Each row is a point on a landscape with many peaks, with its height.
From any point a climber takes the steepest step (rise divided by distance) to one of its 2 nearest points. It stops when none of these is higher. Distance is the straight distance between rows; heights are no part of it.
k375 (h 30.3): [ 15  -3   9 -17  14 -16   3   3  -1 -20 -16 -15  -7  -6 -17  -8 -16  10
   0  -5]
k287 (h 46.8): [ -5   5  16 -14 -10  -3  -2  21  16   7  -4   7  30 -22  -1 -22   1   7
  -6 -14]
k738 (h 41.1): [ -6  14 -11   8   2   5  -6   2  -2  -9  16   8 -17  23   6  28  -7  -4
   9  -2]
k294 (h 33.7): [ -5   1  -5  11  20   8  -5 -10  -2  -5   1  -2  -7  12 -11  15   4  -9
   7  -8]
k308 (h 61.4): [ 10   6  -7   5   9  -9   0  -1 -20  -1   1  -4 -31  15   6   7  -6  -9
  13   0]
k702 (h 47.2): [  4  -6   8   4   2  -1  16  -8  -8  -3 -32   5   7 -15   0 -24   2  -8
   2   0]
k168 (h 46.7): [ -6 -23 -25  33  11  15   0 -42 -13  31 -15  23  -2  19   6   0  33   0
   1  12]
k273 (h 53.4): [  3   3 -14  10   4  -5   3  -7 -13   1  -6   6 -30  19  17  23  -6 -21
   7   5]
k990 (h 29.7): [ 16  27  27 -27  -4 -15 -22  29  21   2  14   6  29  -7  -8  -5  -7  28
 -11 -16]
k661 (h 56.1): [ -6  -1 -19  36  22   9 -17 -30 -12  17   5   4   1  13   3  -9  27  -4
  14 -11]
k68 (h 21.5): [ -2 -14  -2 -13   5   7  -1   7  -7   3 -14  -7  -2  -9  -5   6   7 -11
  -3   0]
k365 (h 37.4): [ -6   6 -29  32  -3  10  -2 -11   0  25  20   4   1  12  15 -18  33  17
  15  -4]
k249 (h 42.4): [-14  17  -9  15  -5   7  -4   1 -11   8  31  -7 -13  19   4  17  11 -16
   1   3]
k480 (h 62.1): [ -6  13   4  -2 -10   8  -5  14  10  18  16   3  17  -9   3 -21  19  15
   3  -8]
k404 (h 45.5): [-15   5 -23  14  -6   8  -8  -8  -4  17  20   0 -17  20  16  23  18 -16
   2   7]
k894 (h 18.5): [ -5 -14   5 -11  -6   2   2  13   0   4 -11   0  14 -19  -2  -9  11  -5
  -6   1]
k776 (h 34.6): [  3  23  20 -23 -15  -9 -17  27  20  12  15   5  31 -14  -3 -12  -1  16
 -11 -13]
k665 (h 7.9): [ -5 -18 -23  20   5   6  -1 -28 -18  21 -15  14 -15  19  13  14  16 -20
   4  10]
k199 (h 52.6): [  3  16 -10  19   5  -1  -1  -4 -13   6   6   5 -22  16  17   0   6  -6
  16   0]
k124 (h 54.2): [  1 -11  14  -4   8  -4  14  -9  -5  -6 -28   2  17 -16 -14 -25 -12  -7
  -4   0]
k546 (h 66.0): [-12 -21   7  -2  -6   9  14 -13   6  -5 -21   8  18 -13 -10   1  -8 -15
 -12  10]
k904 (h 50.4): [ -7 -15 -30  37  14   9  -9 -40  -8  24  -3  12  -2  17   5  -1  33  -5
  11  -1]
k826 (h 29.6): [ -5 -20  -7  15  -6  13  14 -21 -14  19 -20  10  -1  -3   9  -8  19  -8
  -2  13]
k19 (h 7.7): [-10  16   7  -2 -24   9   0  10   6  -2  22   0   4  -2   9   7  -6  -1
  -6   8]
k215 (h 3.7): [ 15  16  17 -22   3 -25   6  18   4 -18  -7 -14  15 -12  -7 -28 -18  11
  -3 -11]
k617 (h 81.2): [-12  -5  -6  18  -4  12  17 -12   3  26  -7  -3  21 -13  -1 -25  15  -2
   1   0]
k969 (h 40.5): [  2  23  11  -5   0   1  -9  12   8 -17  22   2  -7  13  -5  14 -14   9
   5  -4]
k518 (h 29.9): [ -5  -4 -15  26   0   5   6 -18  -9  27   4  -6  -9   8  11  -1  17 -15
   8  11]
k670 (h 72.9): [ -9   1   0  20   6  13   6  -9   0  20  -1   0  12  -2  -5 -19  17  -1
   6  -9]
k35 (h 25.4): [ 16 -12   7 -11  19 -15  15  -9  -2 -22 -25 -12  -6  -4 -19  -7 -26   3
   0   0]
k584 (h 48.1): [  5 -10  -2 -13   6  -7   4   2  -2 -14  -3 -18 -20   8  -9  18 -16  -7
  -1   6]
k762 (h 35.2): [  3   8   9 -14 -10  -5  -2  15  10 -21  -4   0   3 -12   9  -4 -14   6
  -3  -2]
k885 (h 26.6): [ -3  -4  -5  13   1   3   3  -9 -11  13  -5  -4  -8  -5   3  -4  14 -16
   2   5]
k482 (h 6.9): [ 18   8  18 -36   2 -24  -2  21  11 -23  -1 -12   9 -11 -11 -13 -21  26
 -11  -9]
k86 (h 52.0): [ 11  -9   2 -28  -8  -8  -8  17  17 -25   0   5 -10   0   1  25 -20  20
  -7   1]
k547 (h 40.6): [  4   1   3 -14 -11  -6   1  10   1 -14   5  -1  -6   0   5  11 -11  -5
  -3   8]
k306 (h 9.7): [ -8  13   0   5 -20   9   5   5   1  -2  10   0 -11   4  18   9  -8  -6
  -2  12]
k607 (h 20.3): [ 14  -9   8   2  12 -14  13 -16  -9 -11 -26 -10  -9  -9 -10  -9 -18 -11
   2   4]
k913 (h 30.2): [ 12  22  21 -16   0  -6 -22  25  22  -9  16   9  15   1  -7   6  -6  29
  -3 -17]
k690 (h 53.8): [ 11  -2  -7  -4  10 -10  -1  -3 -13  -9   1 -13 -28  11  -3  21 -15 -13
   8   1]
k926 (h 40.9): [ 16 -16   3 -37   7 -17  -5  17  10 -20  -4 -14  -4  -6 -14   8 -18  22
  -7  -8]
k786 (h 23.2): [ -7  -5   0  13 -15   3  21 -10  -3   5 -15  -1   9 -13  17 -21   0 -10
  -2  13]
k106 (h 42.9): [  8 -26  -5 -20   8 -10  10  -2  -2 -18 -16 -10 -12  -2 -14  14 -15  -3
  -6   3]
k543 (h 75.0): [ -4  15   9   1   0   6 -13  13   7   0  16   3   9   1  -1   2   9   9
   5  -9]
k937 (h 9.8): [ 16 -11   6 -38   1 -31   0  14  14 -29  -7 -12  14 -22  -6 -11 -23  19
 -10  -4]
k243 (h 39.3): [ -9  25  -3  12  -4   6 -10   8  -8  10  41  -8  -2  14  -3  11  13  -4
   0   0]
k445 (h 33.5): [ -1  -3 -25  37   2   8   0 -22  -6  29  11  -2  -4  11  14 -11  26   3
  13   5]
k675 (h 42.0): [ -9  10 -12  24  -6  12  -6  -2   0  15  18   8   3  10  11  -5  23  12
   9  -5]
k425 (h 45.6): [ 12 -21  -1 -36  -3 -19   1  13  19 -31  -5  -6  -8 -10  -4   9 -25  21
  -7  -2]
k11 (h 53.6): [ -7  12  14  -8  -3   2  -6  21  10  16   4   0  30 -14  -6 -25  14   8
  -2 -17]
k841 (h 82.7): [-21  -3 -11  14 -18  17  10  -5  11  22  14  -1  12   0  10  -3  13   0
  -5  12]
k585 (h 11.9): [  4 -14  -2  17  17   4   1 -22 -13   6 -19   9 -14   7  -5   9   1 -12
   5   3]
k101 (h 35.1): [  2 -20  -3   2   0  -1  14 -15 -13  -5 -30   6  -7  -4   1   2  -5 -17
 -11  15]
k637 (h 67.3): [ 10  -1  -1 -17  13   0 -20  17  11 -20   6   1 -11   8  -9  20  -3  19
   6 -18]
k779 (h 35.5): [  1  29   9  -5  -3   3 -13  15 -13   4  37  -8  -1  11 -13   6   6   4
  -1   3]
k680 (h 12.8): [ 11 -17   1 -30  -5 -17  -1  16   8 -23 -15  -4   9 -24  -4  -6 -15   6
  -9   1]
k507 (h 74.9): [  5  26  22 -11  -4  -4   3  15  -1  -6  24 -11   6   0 -12 -10 -12   3
  -5   0]
k831 (h 46.6): [-9 11 -5 20 -2  9 -2 -6 -2  9  8  9 -9 10 13 -3  9  1 12 -4]
k682 (h 70.4): [-14   1  -5   8   1  16 -11   7  10  15   6   9  16  -4   1 -12  26  14
   4 -11]
k812 (h 89.6): [-16  -9 -13  25 -14  18  15 -17   5  29   5   0  11  -2   5 -14  19   0
   4   8]
k863 (h 61.1): [-12  -6  -1   9   3  14   3   4   9  19 -10  13  29  -7   2 -29  29  16
   4 -12]
k919 (h 35.4): [ 16   0   6 -24  15 -12   0  13   0 -17   2 -16 -10   2 -17   1 -15  18
   2 -11]
k553 (h 17.4): [ -1  -5   3  31  -2   1  15 -29  -7  12 -13   4  -7  -3   9  -7  -4 -13
   7  15]
k859 (h 59.2): [  4   8  -7  -7  22  -1 -22  11  -3 -15  15  -1 -15  13 -10  16   4  12
   8 -18]
k88 (h 60.7): [ -7 -15  14  -9  -2   0  17  -7   6 -12 -20   5  23 -17 -10 -14 -19 -11
 -13   1]
k731 (h 11.6): [ -8  15  -1  19 -10   7   7  -6  -2   5  10  -1 -12  13  12  13  -8 -15
   1  10]
k202 (h 31.4): [  9  21  14 -19  -2  -2 -18  25   1   0  29  -5   4   2 -11  10   0  11
  -6  -6]
k393 (h 23.9): [ -3  -8  -6  -4   6   9   0   5 -15  11  -5  -9  -3  -5  -3  -7  18 -11
   4  -2]
k338 (h 26.3): [ -6   3   3   2 -22  -5  14   3   2   1  -4  -3  12 -16  19 -26  -2  -2
  -3   9]
k867 (h 15.4): [  9  -3   6  17  14  -2   7 -20  -8   0 -19  -4 -10   2  -7  -1  -9 -13
   6   5]
k299 (h 38.6): [  3 -26  -5 -13   4  -9  11  -9 -10 -20 -27   2  -8  -7  -7  11 -12 -13
 -14  15]
k515 (h 24.3): [ 25  16  19 -39  -4 -22 -15  28  11  -5  23 -13  14 -11 -12   0 -16  20
 -15  -8]
k431 (h 32.0): [ -4 -28  -4  12  -7   4  18 -25 -16   9 -29  13  -3  -7  10  -3   8 -20
 -12  24]
k813 (h 35.0): [  3  19  16 -11   2  -1 -15  17  20 -17  13   7   7   4  -8   8 -17  21
   4  -9]
k535 (h 27.7): [ 16  13  15 -30   0 -12 -15  25   7 -11  20  -5  -1  -2 -13   3 -10  19
  -7  -7]
k528 (h 76.8): [-20 -10  -3   7 -19  15  11  -4  11   7   1   6  13  -3   8   6   6  -6
  -5  12]
k830 (h 48.9): [ -6  -2 -13  13   3   6  -3  -8 -10  10   3  -3 -23  18  15  21   7 -21
   6   1]
k349 (h 9.5): [  0 -18  -9  19   6   4   4 -32 -20  10 -26  19 -13  16   4  13   3 -19
  -2  10]
k845 (h 63.5): [ -7   2  -6  35  18  10  -2 -25  -6  20   2   1   8   3  -4 -18  24  -2
  12  -8]
k188 (h 53.3): [  6  15  -4  -4   9  -5 -14  15 -13  -9  19  -5 -20  17  -6  17  -2   4
   8 -10]
k25 (h 46.1): [ -2   8   2  -1   1   4  -4   7   5 -10   6   1 -12   8   0  20 -11   1
   6   0]
k619 (h 14.0): [ -3   2  -1  23  -3   1   8 -16  -5   6  -3  -1 -15   7  15   6 -11 -20
   7  11]
k43 (h 59.4): [  5 -10   1 -17   4   5  -9  12  13 -21  -8   8  -6   4  -4  23  -8  18
   4 -10]
k412 (h 35.3): [  1 -30  -1 -17  -2 -10  16  -7   1 -31 -25   1   5 -16  -5   2 -19  -8
 -17  12]
k773 (h 15.9): [  0 -20   4 -25 -10  -3   1  14   2 -12 -18   3  12 -20   3  -4   0  -6
 -12   5]
k434 (h 47.8): [  9   7 -10  -5  14 -10  -5   1  -7 -13  14  -8 -26  22 -10  25 -17  -1
   9  -4]
k959 (h 70.8): [-13 -12   3   3  -3  14   7  -9   5  -2 -11   4   9  -4  -3  10  -2 -12
  -8  10]
k592 (h 40.0): [ -3   8  18 -20 -17  -4 -13  23  24   5   8   5  34 -23   1  -8  -8   8
 -16  -7]
k28 (h 37.5): [ -9   3 -13  12  13  10 -12  -6  -2  -5  12   3 -15  21  -2  30   6  -6
   9 -10]
k132 (h 30.0): [ -1  11   9  -6 -20  -5   4  14   2  -8   2  -2   6 -16  18 -17  -4  -2
  -3   6]
k367 (h 87.7): [ -1  21  16  -6  -7   1  -4  16   6  -3  14  -5   9  -4  -3 -12  -2  11
   2  -6]
k759 (h 20.2): [ -2  -6   1  28  -9   5  21 -28  -3  21 -15   4   5  -5  12 -22   0  -8
   1  12]

Call two points neighbours if one is among the 2 nearest of the other. Go from one point of each pair to the other, from neighbour to neighbour, staying as high as possible. Name the lowest point that can't be avoided.
k637, k367 | k202
k308, k637 | k434
k367, k25 | k990
k812, k367 | k863
k682, k367 | k480

For each start below, name the point where the climber stops.
k702 | k812
k937 | k308
k349 | k637
k885 | k308
k919 | k637
k619 | k25
k168 | k812
k535 | k308
k990 | k682
